A landscape with many valleys, sampled at points; each row gives a point and its height.
A ball rolls from a point to the lowest of its 2 nearest points, and stops where none of them is lower. Distance is the straight distance between rows; heights are no part of it.
z646: -.11,-.21,-.11,.17,-.25,.36,.26,.23,.28,-.26,.16,-.01,.21,-.28,-.18,.14,.01,-.37,-.21,-.08,.22,.10,.01,.09,-.33,-.01,.16,.15,-.06  (h 277)
z999: .10,-.12,-.11,-.10,-.34,-.22,-.14,-.38,.08,.12,-.13,-.11,.00,.41,-.09,-.26,-.06,.09,-.05,-.07,-.12,.11,.00,-.12,.01,.07,-.24,-.30,-.24  (h 216)
z496: .15,-.17,-.24,.27,.06,.07,.13,.17,-.07,-.20,-.17,-.26,-.27,.13,.19,.13,.03,.34,-.04,.13,-.19,.20,.19,.18,.15,-.07,.10,-.25,-.21  (h 248)
z459: -.22,-.14,-.02,.02,.03,.03,-.07,-.51,.36,.03,-.06,-.20,.19,.48,-.13,-.19,-.10,-.27,.08,-.05,-.07,.11,-.26,-.04,-.07,-.25,-.27,.19,.11  (h 435)
z87: .01,.04,-.32,.03,-.16,.20,.00,-.09,.03,-.11,-.21,.13,-.13,.12,.01,.03,-.24,-.05,.15,.06,.16,.27,-.15,.05,-.38,.06,.12,.07,-.30  (h 376)
z59: -.03,-.07,-.22,-.14,-.01,.34,-.02,.02,-.10,-.18,-.03,-.30,.11,-.02,.40,.10,-.03,.26,-.09,-.03,-.28,-.04,.24,.23,.36,.01,-.07,.03,-.03  (h 538)
z976: -.14,-.02,.24,.10,-.35,-.25,.20,-.10,.17,-.06,-.42,.06,.12,.21,-.04,-.06,-.04,.14,-.27,.19,.02,.07,-.07,-.06,.02,-.12,-.20,-.09,-.08  (h 342)
z291: -.01,.03,.26,-.16,.22,-.25,.12,.27,.04,.32,.16,.35,.25,-.32,-.23,.35,-.01,.06,-.19,.06,.34,-.07,-.06,-.23,.04,.08,.02,-.11,.09  (h 331)
z727: .08,.00,.31,-.14,-.28,-.18,-.10,.22,-.05,-.08,.21,.28,.12,-.30,-.17,.06,.32,-.03,-.07,-.18,.09,-.11,.24,-.12,-.03,.27,.01,-.18,-.14  (h 639)
z529: .03,.00,-.11,.15,.13,.10,.02,.01,-.23,-.09,-.11,-.23,-.09,.21,.22,-.10,.20,.09,.08,-.06,-.28,.04,.11,.06,.18,.06,-.05,.12,-.04  (h 545)
z561: -.15,-.05,.15,.13,-.11,-.10,-.10,.01,.04,.00,.28,-.22,.12,.04,-.17,-.07,.20,-.18,.02,-.17,-.15,.01,.16,.06,-.04,-.08,-.10,.04,-.07  (h 170)
z186: -.06,-.09,-.11,.17,-.02,-.21,.13,-.20,.19,.11,-.19,-.16,-.30,.42,-.20,-.09,-.25,.03,-.04,.24,.19,.10,-.49,-.12,-.23,-.20,-.31,-.10,.04  (h 333)
z200: -.06,.03,.04,-.03,-.04,-.07,.13,-.09,.09,-.03,-.23,-.04,.06,.12,.09,.08,-.10,.15,-.08,.02,.04,-.14,-.15,-.09,.19,-.15,-.06,.05,.26  (h 310)
z794: .00,.18,.05,-.29,.33,-.33,-.20,-.13,-.08,.50,.25,.06,-.12,-.21,-.25,-.21,-.04,-.01,.27,.10,.11,-.06,-.22,.01,-.13,.05,.19,.03,.03  (h 434)
z112: .01,-.07,-.06,-.17,-.36,-.38,-.23,-.33,-.12,.30,-.04,.07,.08,.26,-.14,-.35,.04,.05,-.12,.03,.04,-.08,-.18,-.29,-.25,.15,-.33,-.40,-.11  (h 282)
z651: .18,.06,-.02,.28,-.01,.19,-.15,.20,-.27,.11,-.09,.39,-.17,-.13,.15,.29,-.01,-.28,.08,.05,.28,-.08,.11,-.14,.07,.16,.17,.11,.08  (h 417)
z13: -.21,.00,.18,.06,-.09,.20,.03,.24,.00,-.20,.28,-.05,.24,-.52,-.03,.01,.08,-.22,-.26,-.10,-.16,.02,.29,.23,-.04,.01,.17,.13,-.10  (h 132)
z447: -.08,.08,.02,-.11,.08,-.24,-.02,-.08,-.01,.24,.48,-.39,.14,.27,-.25,-.19,.22,-.23,.20,-.30,.00,-.09,-.21,.16,-.14,.03,-.22,.21,.08  (h 335)
z972: .03,-.21,-.06,.37,-.16,.03,-.08,.17,.00,-.17,-.09,-.15,-.06,.09,.18,.13,-.02,.06,-.02,.04,-.16,.21,.37,.17,.04,-.08,.04,-.13,-.33  (h 292)
z613: .00,-.06,-.21,-.07,-.09,.33,-.08,.20,-.19,-.04,.38,-.17,.03,-.25,.00,.27,-.24,-.16,-.13,-.16,.14,.01,.09,.17,-.20,.12,-.04,.15,.03  (h 534)
z644: .12,.18,.05,.00,.20,-.03,.14,-.11,-.04,.00,-.37,.27,-.02,.01,.18,.00,-.07,.14,.06,.28,-.02,-.22,-.16,-.19,.25,-.04,.09,-.09,.16  (h 334)
z995: -.14,.16,.26,-.38,.33,-.31,.00,-.11,.02,.40,.21,.32,.04,-.14,-.22,-.09,-.01,-.12,.05,.12,.30,-.05,-.22,-.10,-.20,.02,.02,.07,-.05  (h 405)
z324: -.02,.15,.14,.15,.33,-.05,.27,.30,-.02,-.07,.09,-.42,-.16,.02,-.06,-.06,.24,.14,.06,-.04,-.10,-.14,-.14,.04,.04,-.11,-.18,.06,.36  (h 205)
z140: -.12,.11,-.04,.19,.18,.00,-.02,-.19,.01,-.03,-.08,-.01,-.09,.24,-.09,-.23,.11,-.26,.27,.06,-.14,.21,-.12,.06,-.18,-.05,.00,.31,-.16  (h 217)
z351: .09,.28,-.14,-.38,-.19,.27,-.01,-.08,-.13,-.20,-.22,.26,.16,-.19,.20,.00,-.10,.06,.12,-.11,.01,.01,.06,.00,-.19,.26,.11,.04,-.15  (h 441)
z111: .03,-.12,-.19,.05,.12,.27,-.02,.14,.06,-.16,.01,-.16,-.13,-.08,.35,.13,-.22,.28,-.10,.09,-.15,-.12,.21,.10,.43,-.21,.16,-.10,.21  (h 554)
z737: -.03,-.11,-.02,.18,-.25,-.22,.12,-.19,.10,.10,-.27,.18,-.07,.31,-.03,-.01,-.21,.08,-.16,.30,.21,.04,-.35,-.15,-.09,-.16,-.23,-.09,.06  (h 371)
z858: .21,-.22,-.35,-.29,.20,.19,.10,-.13,.04,-.02,.07,-.57,-.10,.40,.03,.02,-.08,.32,.00,-.09,-.07,-.01,-.15,.19,.01,.09,-.17,-.26,.11  (h 467)
z342: .06,-.27,-.17,.39,.16,.07,-.03,.07,.08,-.08,-.09,-.16,-.35,.23,.13,.07,-.19,.15,-.02,.23,-.13,.17,.08,.11,.26,-.33,.15,-.07,.04  (h 199)
z876: -.05,-.11,.06,-.16,-.37,-.44,-.28,-.15,-.05,.25,.21,.24,-.03,.12,-.33,-.19,.10,-.10,.01,.01,.24,-.18,-.13,-.24,-.35,.15,-.29,-.31,-.20  (h 336)
z44: .04,.15,-.24,-.09,.15,.22,.38,.05,-.06,-.31,-.22,-.35,.03,-.04,.21,-.07,.00,.33,.01,.00,-.32,.02,-.04,.18,.00,-.03,.02,.05,.03  (h 576)
z992: -.20,.16,.42,-.19,.00,-.19,.17,-.19,.00,-.14,-.33,.15,.21,-.11,.14,-.20,.16,.13,-.09,.09,-.25,-.04,.08,-.07,.21,-.11,-.01,.09,.00  (h 392)
z217: .00,-.01,.14,.06,-.16,-.29,.06,.08,.08,.00,-.24,.11,-.03,-.08,-.11,.05,-.14,.20,-.13,.16,.06,.07,-.01,.04,-.08,-.06,.03,-.10,-.14  (h 367)
z506: -.02,.27,.00,.07,.23,.04,.37,.32,-.10,-.35,-.25,-.19,-.18,-.21,.15,-.06,.04,.36,.00,.16,-.18,-.11,.00,.14,-.03,-.11,.12,-.06,.02  (h 588)
z6: -.09,.11,.29,-.29,-.04,-.16,-.14,-.25,-.04,.09,.04,.32,.05,.00,-.02,-.36,.28,-.09,.17,-.05,-.09,-.15,.04,-.14,.00,.09,.01,.00,-.14  (h 493)
z50: .13,-.01,.02,.38,-.10,.10,-.21,.27,-.34,-.14,.11,.06,-.12,-.08,.22,.06,.25,-.17,.04,-.14,-.16,.00,.43,-.02,.18,.13,-.05,.07,-.05  (h 468)
z840: .02,.21,.17,.24,.26,-.25,.27,.48,-.13,-.07,.00,-.21,-.27,-.40,-.27,-.02,.09,.17,-.07,.23,-.01,.18,-.02,.12,-.24,.05,.23,-.06,-.16  (h 608)
z870: .03,-.10,-.24,.21,.26,.25,.30,-.02,-.05,-.29,-.11,-.40,.01,.25,.24,.07,.25,.21,-.04,.03,-.31,.13,-.02,.23,.13,-.16,-.18,.00,.04  (h 562)
z193: .01,-.15,-.17,.00,.04,.02,-.04,-.35,.17,.02,-.09,-.41,.11,.46,.01,-.09,-.02,.08,-.06,-.14,-.18,.15,-.02,.12,.26,-.04,-.24,-.03,-.01  (h 489)
z153: -.09,-.13,.12,-.28,-.04,-.28,-.21,-.05,.19,.30,.18,-.05,.23,-.14,-.15,.20,-.10,.07,-.03,-.12,.11,-.20,.03,-.05,.24,-.09,-.08,-.13,.23  (h 197)
z753: .12,-.21,-.07,.14,-.13,-.05,-.20,-.19,.24,.13,-.30,.24,.00,.18,.10,.16,-.32,.10,-.09,.18,.07,.02,.00,-.16,.40,-.19,.11,-.22,.03  (h 81)
z128: -.10,-.18,-.14,-.06,-.04,.23,-.18,-.41,.33,-.04,.11,-.23,.28,.42,-.01,-.13,.09,-.24,.10,-.27,-.19,.10,-.04,.03,.06,-.13,-.26,.07,.04  (h 463)
z395: .05,.11,-.27,-.32,-.16,.17,.10,.04,-.06,-.06,-.11,.02,.10,-.34,.24,.28,-.33,.34,-.01,.04,.11,-.10,.13,.15,.06,.10,.25,-.03,.00  (h 484)
z337: -.05,-.17,-.36,.01,.27,.37,.00,-.05,.11,-.19,.11,-.23,-.15,-.04,.32,.10,-.34,.18,-.15,.26,-.24,.00,.11,.33,.31,-.24,.26,-.06,-.09  (h 556)
z572: .01,.14,-.18,-.24,-.03,-.14,-.04,-.15,-.15,.20,.21,-.29,-.04,.30,-.11,-.18,.11,-.05,.23,-.35,.10,-.08,-.30,.09,-.24,.23,-.25,.12,.04  (h 379)
z835: .01,-.18,.06,.46,-.29,-.05,-.14,.30,.05,-.08,-.03,.08,-.19,-.20,-.07,.09,-.07,-.09,-.05,.10,.02,.25,.40,.08,-.10,-.05,.28,-.18,-.42  (h 260)
z742: -.11,-.08,.08,.47,.19,-.10,-.06,.09,-.10,.14,.39,-.40,-.09,.15,-.25,.06,.29,-.31,-.02,-.14,-.15,.09,.02,.09,-.05,-.09,-.08,.12,-.03  (h 63)
z466: -.28,.14,.32,.08,.20,.08,.06,.26,-.16,-.13,.25,.12,.10,-.47,-.07,-.08,.21,-.23,-.03,.02,-.21,.11,.26,.13,.03,.03,.29,.19,-.04  (h 203)
z20: .13,-.04,-.08,.20,.26,.10,.01,.28,-.11,.02,.03,-.09,-.41,.07,.09,.13,-.06,.13,.05,.03,.08,-.08,-.13,-.05,.15,-.12,-.04,-.02,.29  (h 501)
z703: .04,.22,-.05,-.05,-.14,.12,.05,.17,-.33,-.15,.27,.05,.10,-.01,-.07,.04,.31,-.21,.09,-.38,.11,-.16,-.02,-.06,-.24,.32,-.09,.18,.10  (h 590)
z98: -.08,-.07,.14,.02,-.22,.24,.19,.26,.14,-.23,.15,.04,.33,-.38,-.01,.20,.06,-.19,-.26,-.11,.10,-.01,.16,.05,-.09,-.04,.08,.14,.12  (h 211)
z299: .20,-.23,-.20,-.06,-.14,.25,-.11,-.39,.18,.01,-.14,-.13,.15,.37,.17,-.03,-.12,.24,-.08,-.10,-.24,.14,.17,-.05,.44,-.03,-.06,-.01,-.03  (h 506)
z822: .20,-.12,-.23,-.11,-.31,-.07,-.16,-.37,.20,.17,-.21,.10,.02,.31,-.02,.01,-.28,.23,-.18,.01,.03,.04,-.08,-.18,.27,.00,-.10,-.27,-.06  (h 149)
z320: -.09,.01,.10,.14,.25,-.03,.23,.27,.14,-.07,.08,-.30,-.10,-.23,-.03,.10,-.05,.13,-.14,.11,-.09,-.11,.00,.11,.18,-.29,.04,.06,.30  (h 247)
z912: -.06,.04,.05,.47,.38,-.07,.25,.27,-.18,.01,.27,-.46,-.21,.05,-.12,.11,.28,-.12,-.07,-.01,-.12,.00,-.13,.16,.00,-.11,-.14,.15,.11  (h 151)
z84: .18,.19,-.04,-.06,.15,.09,-.03,-.28,-.29,-.03,-.19,-.08,.03,.15,.24,-.41,.29,.16,.14,-.14,-.42,-.03,.07,.01,.37,.12,-.01,.13,-.03  (h 529)
z387: -.09,.22,.01,.03,.04,.28,.19,-.01,-.05,-.41,-.19,.14,.18,.00,.14,-.18,.23,-.15,.18,-.03,-.15,.10,-.03,.05,-.15,-.03,-.02,.31,.01  (h 340)
z245: .17,.03,.04,.47,.07,.14,-.19,.23,-.39,.00,.00,.24,-.24,.00,.25,.14,.23,-.26,.17,-.06,.03,-.02,.18,-.17,.20,.14,.06,.24,.15  (h 442)
z633: -.12,.19,.49,-.06,.26,-.27,.19,.14,-.04,.19,.07,.38,-.07,-.33,-.23,-.15,.11,-.06,-.07,.20,.05,.19,-.04,-.09,-.18,-.04,.17,.06,-.25  (h 281)
z268: -.11,-.26,.09,.19,-.24,.00,-.06,-.02,.40,-.09,-.03,.00,.03,-.12,-.23,-.01,-.12,-.23,.03,.12,-.01,.28,.12,.09,-.20,-.19,.13,.00,-.26  (h 124)
z106: -.15,-.14,-.05,-.27,.10,.16,-.33,-.25,.23,.10,.29,-.02,.15,-.23,-.13,-.07,-.22,-.29,.15,-.08,-.05,.08,.04,.12,-.10,-.11,.21,.12,-.04  (h 276)
z72: .20,-.18,-.17,.09,.05,.26,.17,-.02,.29,-.21,-.14,-.21,-.17,.41,.12,-.02,-.22,.39,-.24,.09,-.23,.04,.03,.05,.33,-.28,.03,-.32,.15  (h 526)
z5: .11,.23,-.03,.01,.19,-.01,-.02,-.34,-.25,.07,-.41,.30,-.14,.09,.20,-.24,.04,-.01,.16,.20,-.13,-.06,-.18,-.23,.16,.11,.12,.05,.00  (h 306)
z16: .03,.14,.28,-.02,.11,-.27,-.09,-.13,-.27,.07,-.10,.62,-.03,.02,.04,-.21,.31,-.22,.13,.19,.02,-.22,.06,-.21,-.01,.15,.06,-.05,-.26  (h 472)
z957: -.06,-.07,.24,-.28,-.29,-.24,-.02,-.06,.19,.09,-.07,.18,.29,-.04,-.03,.22,-.04,.11,-.21,-.08,.20,-.18,.07,-.10,.07,-.01,-.20,-.18,.12  (h 249)
z780: .06,.08,-.22,-.22,-.14,.14,.15,.28,-.03,-.05,.09,-.06,.12,-.31,.07,.40,-.32,.14,-.15,-.09,.24,-.04,.03,.17,-.20,.09,.12,.08,.12  (h 504)
z592: -.18,.24,.32,.00,.16,-.14,.05,.15,-.09,-.04,-.03,.15,-.03,-.42,-.12,-.21,.09,-.01,.11,.20,-.18,.17,.22,.09,-.12,-.02,.34,.12,-.20  (h 244)
z7: .03,-.26,-.14,.42,-.20,-.04,-.03,.00,.20,.01,-.23,-.01,-.16,.43,.11,.15,-.20,.18,-.11,.13,.08,.07,-.02,-.06,.32,-.30,.00,-.11,.15  (h 144)
z768: -.08,.09,.12,-.17,.06,-.08,-.22,-.30,-.08,.17,-.12,.06,.07,.00,.15,-.23,.15,-.02,.16,-.10,-.31,-.12,.11,-.02,.28,.01,.08,.12,.04  (h 512)
z259: -.11,-.12,.12,.27,-.03,.34,.07,.39,-.07,-.23,.22,.19,.04,-.44,-.09,.00,.16,-.42,-.14,-.02,.13,.11,.08,-.02,-.12,.22,.37,.11,-.02  (h 642)
z652: .03,.16,.19,.33,.16,-.27,.21,.35,-.14,-.14,-.23,-.16,-.33,-.15,-.03,-.14,.23,.22,.06,.21,-.16,-.02,-.01,-.02,.02,-.02,.10,-.08,-.03  (h 598)
z966: -.05,.23,-.17,-.40,.12,.27,.01,-.10,-.12,-.01,-.09,.19,.18,-.43,.26,.13,-.23,.06,.17,.04,-.03,-.06,.12,.06,.01,.11,.31,.07,-.04  (h 464)
z46: .12,.31,.05,-.24,-.25,-.18,.05,.07,-.27,.00,.11,-.01,.02,-.08,-.07,-.06,.25,.10,.09,-.27,-.01,-.20,.02,.02,-.19,.32,-.13,-.02,-.11  (h 612)
z370: .04,.17,-.08,-.19,.34,-.12,-.23,.00,-.08,.24,.14,-.03,-.16,-.39,-.04,.02,-.13,.09,.17,.07,.06,-.11,.04,.04,.00,.07,.28,-.05,.05  (h 459)
z126: .02,-.10,-.25,-.39,-.31,.22,-.13,-.16,.13,-.06,.17,-.20,.24,.13,.06,.20,-.15,-.07,.03,-.38,.21,-.05,.00,.01,-.13,.12,-.27,.06,.16  (h 461)
z609: .11,-.06,.03,.03,-.27,-.22,-.39,.00,-.04,.16,.07,.20,-.15,.13,-.14,.02,.07,-.09,.07,-.12,.19,-.04,.04,-.18,-.18,.16,-.12,-.18,-.25  (h 383)
z881: -.07,-.07,-.17,.13,-.21,.20,.15,.14,.08,-.13,.00,.06,.06,-.03,-.05,.16,-.21,-.21,.02,-.02,.25,.18,-.05,.10,-.46,.00,.09,.13,-.09  (h 332)
z30: .19,.14,-.27,-.29,.13,.08,.14,.01,-.11,-.05,-.01,-.38,-.13,.18,.10,-.06,.03,.33,.11,-.15,.04,-.09,-.27,.09,-.12,.19,-.13,-.07,.11  (h 444)
z565: -.12,-.02,.41,-.13,.15,-.31,-.01,.11,.05,.37,.38,.26,.15,-.15,-.34,.05,.12,-.11,-.18,-.02,.27,-.07,-.13,-.18,-.02,.02,-.07,.01,.06  (h 369)
z544: .03,-.10,.28,.32,-.14,.05,-.08,.34,-.09,-.13,.09,.33,-.03,-.36,-.05,.02,.23,-.29,-.09,-.05,.07,.07,.33,-.03,.07,.10,.27,-.04,-.05  (h 654)
z383: -.02,-.10,.08,-.08,.20,-.50,-.14,-.02,.09,.44,.11,.00,-.15,.05,-.36,-.13,-.10,.11,.03,.17,.18,-.14,-.35,-.11,-.15,-.03,-.16,-.18,.06  (h 210)
z875: .10,.17,-.27,-.07,-.24,.37,.11,-.14,-.10,-.38,-.32,.26,-.01,.06,.23,-.13,-.11,.03,.19,.01,.00,.20,-.02,.05,-.33,.25,.13,.11,-.33  (h 413)
z241: -.02,.02,-.12,.07,-.07,.34,-.04,.25,-.22,-.14,.49,-.08,.05,-.20,-.06,.07,.19,-.41,-.03,-.32,.07,-.05,.03,.06,-.22,.28,.02,.15,.03  (h 566)
z367: .04,.18,.16,-.13,-.31,-.17,.04,.26,-.15,-.19,.02,-.07,.17,-.21,-.05,.10,.21,.18,-.09,-.28,-.07,-.12,.27,.05,-.07,.22,-.11,-.14,-.14  (h 626)
z385: .08,.22,.02,.29,-.02,.19,.18,.03,-.28,-.22,-.34,.17,-.04,.18,.22,-.09,.14,-.10,.15,.02,-.01,.03,-.16,-.07,-.10,.10,-.04,.28,.06  (h 305)
z587: -.06,-.12,.35,-.11,-.11,-.28,.17,.12,.11,.20,-.03,.47,.27,-.08,-.10,.26,.00,-.07,-.32,.00,.37,-.14,.00,-.27,-.05,.05,-.21,-.14,.06  (h 290)
z845: -.14,.10,.41,.01,-.09,-.29,.14,.16,.06,-.16,-.20,.01,.23,-.24,.02,.02,.16,.17,-.13,.00,-.22,-.01,.27,.03,.17,-.15,.07,-.02,.00  (h 410)
z923: .09,-.01,.20,-.13,-.17,-.08,-.10,-.19,-.09,-.05,-.37,.55,.09,-.01,.18,-.07,.14,-.15,.04,.10,.08,-.17,.13,-.26,.06,.10,.05,-.19,-.21  (h 452)
z528: -.14,-.06,-.05,-.40,.19,-.07,-.29,-.40,.25,.47,.18,.13,.14,.10,-.21,.06,-.36,-.17,.17,.05,.25,-.06,-.27,.00,-.09,-.14,.04,.16,.19  (h 362)
z251: .15,-.11,-.22,-.06,-.05,.12,.11,-.35,.34,-.05,-.13,-.15,.09,.23,.11,-.04,-.34,.34,-.26,.04,-.28,.10,.10,-.04,.49,-.25,.01,-.16,.06  (h 517)
z627: .15,-.02,.02,-.01,-.28,.00,-.16,-.37,-.17,.01,-.29,.39,-.02,.34,.12,-.09,.09,-.16,.00,-.04,.06,-.14,-.09,-.32,.05,.18,-.18,-.14,-.09  (h 429)
z423: .11,-.17,.00,.26,.35,.27,.09,.36,.10,-.10,.16,-.30,-.34,.20,.15,.14,-.13,.11,-.11,.10,-.10,-.14,.03,.11,.13,-.39,-.13,-.20,.33  (h 520)
z166: -.18,.11,.14,.10,.01,.16,.19,.39,-.07,-.06,.19,.13,.03,-.33,-.27,.02,.01,-.32,-.12,.05,.22,.25,-.07,.11,-.40,.17,.31,.12,-.06  (h 629)
z896: -.12,-.14,-.01,-.07,.05,.00,-.20,-.41,.30,.27,-.01,.04,.01,.34,-.16,-.07,-.22,-.27,.13,.07,.16,.07,-.25,-.08,.04,-.22,-.05,.21,.17  (h 402)
z270: .02,.01,.21,.08,.10,-.10,.18,.26,.17,-.07,-.12,-.10,.02,-.10,.07,.22,-.07,.18,-.17,.01,.06,-.28,.02,-.05,.23,-.19,-.16,-.03,.50  (h 280)
z873: .11,-.32,-.45,.01,.14,.32,.08,-.10,.21,-.16,.08,-.34,-.12,.31,.17,.19,-.28,.34,-.23,.17,-.18,.18,.00,.34,.17,-.24,.12,-.26,-.07  (h 540)
z25: -.03,.00,-.25,-.31,.01,.40,-.15,-.43,.08,-.07,.10,-.14,.32,.19,.17,-.28,.06,-.19,.18,-.30,-.15,.02,-.04,.08,.00,.05,-.12,.17,.01  (h 491)
z650: .13,.06,.26,.09,-.12,-.16,-.19,.28,-.22,.02,.13,.43,-.01,-.38,-.05,.17,.30,-.10,.01,-.03,.04,-.11,.42,-.13,.18,.30,.22,-.18,-.18  (h 650)
z586: .27,-.19,-.28,-.03,.13,.12,.10,-.30,.23,.04,-.11,-.38,-.13,.59,-.04,-.11,-.13,.29,-.06,.01,-.07,.13,-.18,.01,.15,-.03,-.18,-.22,.05  (h 485)
z590: -.24,-.18,-.01,.05,.03,.13,-.21,-.24,.34,-.12,.18,-.10,.12,-.12,-.12,-.08,-.17,-.32,.10,.07,-.21,.25,.18,.12,-.07,-.27,.13,.09,-.20  (h 206)
z813: .24,-.01,.16,.14,-.12,-.17,-.10,.17,-.17,.02,-.29,.35,-.02,-.08,.24,.27,.13,.10,.01,.00,.13,-.30,.23,-.30,.35,.18,.00,-.16,.02  (h 514)
z9: -.15,.13,.07,.12,.18,-.11,.30,.33,-.09,.03,.11,-.17,-.09,-.36,-.27,.11,-.17,-.05,-.08,.23,.07,.24,-.09,.17,-.34,.04,.26,.14,-.04  (h 617)
z393: .18,.16,-.32,-.24,.12,-.03,.11,-.07,-.25,.17,.02,-.16,-.19,.33,.03,-.10,.03,.13,.21,-.20,.27,-.15,-.46,-.04,-.22,.32,-.27,.08,.23  (h 416)
z250: .08,-.07,-.07,.16,.13,-.40,-.08,-.01,.03,.33,.01,-.03,-.35,.29,-.32,-.20,-.19,.08,.04,.34,.26,-.10,-.51,-.22,-.29,-.09,-.31,-.25,.11  (h 275)
z182: .11,-.02,-.15,.10,-.14,.20,-.16,.03,-.14,-.01,.07,.13,-.06,.08,.11,.26,-.10,-.14,.07,-.05,.18,.03,.05,-.03,-.04,.00,.03,.15,.12  (h 384)
z144: -.05,.01,.43,.19,.29,-.46,.24,.25,-.12,.27,-.05,.45,-.14,-.26,-.15,-.09,.06,.11,-.15,.35,.17,.08,-.18,-.27,-.02,-.07,.07,-.10,-.13  (h 315)
z104: -.15,.16,.05,.02,.17,-.06,.01,-.21,-.01,.13,.22,-.08,-.01,.26,-.19,-.34,.21,-.33,.31,-.05,-.02,-.03,-.27,.04,-.18,-.03,-.07,.33,.10  (h 278)
z643: -.05,-.39,.01,.40,-.27,-.03,-.07,.15,.31,-.20,-.01,.19,-.11,-.29,-.16,-.15,.09,-.28,.01,.09,.11,.25,.19,-.02,-.24,-.02,.29,.03,-.41  (h 200)
z73: -.16,.23,.16,-.15,-.07,.16,.10,-.14,.04,-.35,-.24,.15,.34,-.15,.16,-.22,.23,-.01,.08,-.12,-.28,-.05,.08,.01,.14,-.01,-.02,.16,.01  (h 370)
z662: .13,.19,-.17,-.08,.32,.08,-.04,.31,-.23,.02,.06,-.10,-.36,-.24,.03,.03,-.04,.17,.12,.07,.06,-.10,-.09,.03,-.09,.10,.12,-.10,.16  (h 481)
z790: -.23,.05,.04,-.43,.24,.03,-.12,-.27,.21,.26,.15,.07,.14,-.22,-.16,.02,-.32,-.12,.15,.16,.11,.08,-.11,.08,-.12,-.16,.23,.26,.15  (h 325)
z4: .00,.09,-.24,-.33,-.08,.36,-.08,-.14,-.10,-.23,-.04,-.18,.27,.03,.31,-.04,.08,.07,.04,-.24,-.24,.02,.16,.21,.07,.15,-.12,.11,-.03  (h 518)
z707: .12,-.21,-.34,-.09,-.18,.24,-.09,-.01,-.06,-.04,.10,-.18,.01,.30,.17,.29,-.15,-.02,-.01,-.19,.20,.11,.03,.09,-.06,.06,-.28,.06,.06  (h 425)
z683: -.05,.21,.07,.08,.10,-.08,.08,-.08,-.11,.02,-.18,.18,-.11,.07,.07,-.08,.07,-.14,.19,.13,-.05,.05,-.19,-.10,-.04,.00,.03,.30,.06  (h 269)
z377: .13,-.05,.08,.16,-.28,-.04,-.15,.21,-.17,-.03,.02,.08,.06,-.10,.15,.31,.16,.04,-.09,-.17,.01,-.17,.30,-.13,.21,.12,-.11,-.10,.10  (h 496)
z855: -.07,-.14,.04,-.19,.16,-.33,-.35,-.15,.26,.54,.22,-.13,.00,-.04,-.23,.01,-.17,.08,.05,.02,.11,-.13,-.10,-.05,.09,-.19,-.01,-.12,.11  (h 123)
z330: -.04,.03,-.07,-.54,-.33,-.10,-.12,-.19,.17,.12,.14,-.19,.30,-.02,-.11,.10,-.12,.08,-.01,-.33,.16,-.18,-.03,.01,-.11,.12,-.29,-.11,.07  (h 488)

Call two points neighbours if one is among the 2 nearest of the other. Go from one point of each pair to the other, from neighbour to neighbour, staying as low as possible. Name the highest point that can't be avoided.
z976 and z140 | z217
z742 and z13 | z737
z13 and z855 | z291
z268 and z753 | z972
z742 and z140 | z644

Where does a ball stop that starts at each point below?
z662 | z855
z727 | z13
z586 | z140
